Points on a hilly landscape, in no order, each with its height.
From any point a ball rolls to the lowest of the 3 points nearest to it. It stops when none of these is lower. Distance is the straight distance between rows; heights are no part of it.
k_319 (h 3.70): [  0   4   4 -16  -6   5  11 -21   9]
k_150 (h 5.18): [  5  16   1   2  10 -21  22   2 -10]
k_949 (h 5.12): [-22   1   6  -5  -7  16  -2 -18  18]
k_750 (h 1.05): [16  2 -3 -6  2 -6  7 -3 -8]
k_191 (h 1.30): [ -6 -16   7  15   0   3  -6  25  -8]
k_706 (h 4.52): [ -4  11   5 -10   0  -5  12 -13   7]
k_126 (h 3.92): [ -8  -1  10  -9  -3   7   3 -11  11]
k_43 (h 1.77): [ 17   7  -3 -17  -2   0   6 -18   0]
k_734 (h 3.29): [ 1  8  6  1  5 -9 13  1 -1]
k_558 (h 3.02): [ 11 -14 -12   4   1   5 -13  14 -10]
k_259 (h 2.77): [ 23   1 -30 -18  16  -5   0 -10  -3]
k_577 (h 3.87): [-22  14   9  29  -4  -9 -15  16   9]
k_198 (h 2.56): [ 21   0 -22  -9   7  -6   0  -3 -14]
k_695 (h 2.03): [ 14   0  -1 -10  -3   2   1  -6   0]
k_600 (h 4.38): [ -4  12   3 -13  -1  -3  16 -25   9]
k_912 (h 5.73): [ -4 -15  11  -6  -9  21  -9  -5  11]
k_292 (h 7.55): [-24   8   3  -3  -5  16   2 -36  19]
k_187 (h 3.43): [  8 -15   0  -3  -6  16 -14   3   6]
k_829 (h 1.54): [ 19   6  -3 -11   2  -9  12  -9  -8]
k_250 (h 1.50): [-10 -25  12  19  -3  13 -17  31  -4]
k_688 (h 3.61): [  4  -1   0  10   4 -11   7  16 -20]
k_523 (h 4.00): [-27  14   6  15 -12   2 -14 -10  16]
k_147 (h 2.55): [  3 -14   6   2  -4  11  -8  10   0]
k_879 (h 6.77): [ -1  -9 -15  10  -2 -13  -4  26 -36]
k_283 (h 1.71): [-8 -1  9 10  4 -3  2 11  3]
k_435 (h 3.08): [ 21  -4 -18 -17   2  10 -11 -12   6]
k_958 (h 2.59): [-15  15   4  18   5 -13   1  11   4]
k_826 (h 1.95): [10 -5  0 -1 -1  1  0  4 -5]
k_368 (h 3.01): [ 16  -7  -8  -9  -3   8 -10  -5   2]
k_24 (h 0.87): [ 15  -3  -2 -18  -7  10  -3 -17   6]
k_889 (h 1.99): [ -1 -20  10   3  -5  17 -13  11   6]
k_71 (h 6.42): [  9  -7 -18   4   3  -9  -4  17 -28]
k_893 (h 2.81): [ 23  -1 -22 -14   7   0  -4  -8   0]
k_766 (h 0.80): [ -9  21   0  18  11 -28  13  12  -9]
k_295 (h 4.98): [-10  -8  13  -2  -6  14  -6   0  12]
k_822 (h 2.06): [ 16  -3 -13  -2   4  -2  -3   2 -12]
k_803 (h 1.66): [ -4  -5   7 -15  -8  14   3 -22  14]
k_53 (h 2.24): [-12   2   3  17   8 -10   6  21  -7]
k_231 (h 3.34): [-20   6   8   1  -2   5  -2  -5  15]
k_612 (h 2.90): [ 10  -9  -1 -14 -10  18 -11 -10  10]
k_850 (h 1.48): [-12  -6   9  16   5  -1  -2  19   3]
k_477 (h 3.79): [-22   6   9  15  -2   1 -12   9  16]
k_130 (h 0.69): [ -9  20   3   7   7 -19  11   2   0]
k_37 (h 0.67): [  2  -9   2  13   2  -3   1  22 -16]
k_665 (h 1.56): [-20  15   2   1  -3   0   1 -18  14]
k_128 (h 4.50): [ 6 -9  5 -7 -6 12 -6 -4  7]
k_643 (h 4.67): [ -1  19   2 -14   3 -12  20 -24   5]
k_908 (h 3.05): [ 13   0  -3   4   3 -10   7   7 -15]
k_413 (h 5.71): [ -5   0   0  16   7 -17  11  22 -24]

Where does a ball stop that starts at each point below?
k_250 | k_37
k_577 | k_37
k_558 | k_750
k_949 | k_665
k_53 | k_37
k_477 | k_665

Call two points neighbours if one is among the 3 nearest of the other. Go from one point of each pair to the other, from neighbour to neighbour, staying as low as possible. Name the highest point that can't be avoided.
k_750, k_889 | k_558
k_889, k_803 | k_126
k_665, k_130 | k_577
k_889, k_130 | k_958
k_750, k_24 | k_43
